Points, in no order, along strands that fork, close into loops and pass close to each other.
Two points are linked if the straight distance between their rows is under 16.7. Some points are linked to none.
K641: [-11   6 -12 -15 -30 -28 -14  -8]
K143: [ -5  -5 -18 -14 -27 -26 -13  -8]
K715: [-15 -13 -10  -3  26  18   5   1]
K326: [24 -5 15 11 16 20 10 -2]
K379: [34 -6 24 10  3  3  1  5]
K226: [-12   4  -9   6  25  23   9   2]
K45: [-20  25   7 -12 -26 -16  -6  -6]
K231: [-22  24  -3   1  13  12   6  -1]
K2: [-14  33  11   2  -9  -1   4   2]
K275: [-23  -1  -9   5  42  30  11   5]
K477: [-7 28  5  6 -8 -5  2  3]
K961: [ 21 -20   0  -8 -28 -19  -7  -9]
K809: [-29   8  -9   2  40  25  10   5]
K164: [-19  24   0  -6 -12  -6  -3  -4]
K610: [  7  -8  -9  -3 -25 -18  -6  -4]
K469: [  6   1  -7   1 -22 -17  -3   0]
K99: [  5 -11  -6  -2  -1   7   1  -6]
K473: [ 23   4  16  19 -11  -3  -3  23]
K336: [ -9 -32   1 -11  37  10   4  -5]
K646: [-26  30  16 -10 -20  -2   1  -4]
K398: [ 3  0 -4  8  7 14  7 -1]
K683: [ -5  23   4  -3 -30 -27  -9   2]
K639: [-27 -15 -19 -18   1 -20 -10  -4]
K601: [-32  20  -4  -2  28  20   7   1]
K718: [-17  11  -8 -16 -26 -23 -12  -9]
K315: [-37  -4  -9  -4  40   9   8   4]
K746: [-16  12  -9 -12 -18 -16  -9  -7]
K371: [-13   1  -7   8  34  32  12   3]
K497: [  2  16   0   7 -16 -14  -1   5]
K130: [ -9 -28   1  -7  42  20   7  -3]
K342: [ 18  -2   4   8 -23 -16  -3   7]
K323: [-18 -23  -5  -3  42  19  11   2]
K853: [ 2  9 -4 11  0  6  7  2]
K173: [16 -4  7 10 20 26 11 -3]
K369: [ 16   5   9  15 -15  -8   0  16]
K847: [  2 -13   0   1  37  34  10  -3]
K562: [-21 -25 -13  -9  25   3   3   0]
K652: [  1 -11  -1   3  29  28   8  -3]
K789: [ -2  16  -1  -1 -28 -26  -7   1]
K193: [ -7 -11 -17 -12 -13 -13  -9  -6]
K827: [16 -9  5  6  7 13  5 -6]
K752: [ 30 -13  14   2  -7  -4   0  -4]
K28: [-1 -3 -7  6 12 18  6 -2]
K459: [22 -1 13 15 -1  7  7  9]
K656: [ -4  16  -5   1 -15 -13  -2  -1]
K232: [35 -5 25 13 -1  1 -1 14]
K26: [-13 -15 -18 -17 -12 -17 -11  -6]
K394: [-7 14 -7  6  3  7  4  0]
K820: [27 -8 13  7 10 13  5 -5]
K406: [ 14 -12  -3  -1 -13  -4  -2  -6]
K388: [ 8 23 11 22 -2  0  3 19]
K86: [-12 -13 -13  -4  16  10   1  -1]
K973: [-25  33  15  -6 -13   1   4  -2]
K950: [ 12   7   1  11 -17 -12   1   8]
K594: [  0 -14 -10  -7  -4   0  -3  -5]
K496: [ 23 -21   5 -14  12   2  -8 -19]
K924: [ -4 -28   5  -8  48  24   6  -7]
K688: [-24  17  -6   0  21  16   4   0]
K62: [-16 -19 -13  -8  15   4   0   0]
K128: [ 12  -4  -1   7 -10  -2   4   0]
K68: [ 17 -18   0  -7 -12  -5  -4 -10]
K552: [ 21  -7   6   4 -28 -21  -6   5]
K145: [-22 -16  -9  -1  37  18   8   4]
K316: [  2  23   6  10 -19 -17  -4  13]
K389: [-14  18  -7   4   5   7   2  -2]
K85: [ 27 -24   5 -16   4  -5 -12 -22]
K558: [-2 26  5 11 -7 -3  3  8]
K935: [-26  26  10 -15 -23 -10  -3  -6]
K34: [-14  25   7  -8 -30 -22  -6  -5]
K708: [  3 -10  -1   2  19  24   7  -4]
K824: [  6 -16 -12 -11 -25 -19  -8  -8]
K116: [ -4 -10 -15  -7  -8  -5  -5  -5]
K764: [32 -9 17  6 -2  0  0 -2]
K933: [  1 -17 -16 -14 -28 -24 -13  -9]
K79: [ 3 23  6 17 -3  1  5 14]
K584: [ 27 -15   7  -1 -26 -18  -6  -2]
K391: [  0   8  -7  -2 -27 -23  -7  -1]
K701: [-14 -29  -7  -9  30   8   5  -2]
K357: [ 18 -20   4  -8  12  10  -2 -13]
K247: [ 13 -14   2  -1   6  12   4  -7]
K665: [ 21 -22   1 -12 -11  -7  -6 -14]
K700: [ -9  10 -10  -4 -13 -11  -4  -4]
K60: [ 25 -26   2 -16  -9 -11 -12 -18]
K605: [12 22 14 23 -1  4  1 29]
K706: [-36  14  -7  -2  35  19   6   3]
K98: [  5  26  13  13 -19 -17  -7  23]
K554: [11  2  1 11 -5  1  5  4]
K140: [ 11  21  11  18 -13  -9  -7  28]
K570: [29  1 21 18 -5  2 -2 22]

A tip is a point with one link. Name the tips that can be reached along the links from each point below, in the order of the rows.
K552 => K961, K752, K605, K140
K398 => K226, K173, K847, K26
K336 => K924

A fork is a point with three links, a tip a point with one. Leave the first point through the second and follow the links. Name the first fork or tip that comes.
K853 / K398 => K847
K701 / K562 => K130
K68 / K665 => K247
K961 / K584 => K950
K688 / K601 => K226
K933 / K143 => K497
K973 / K2 => K605
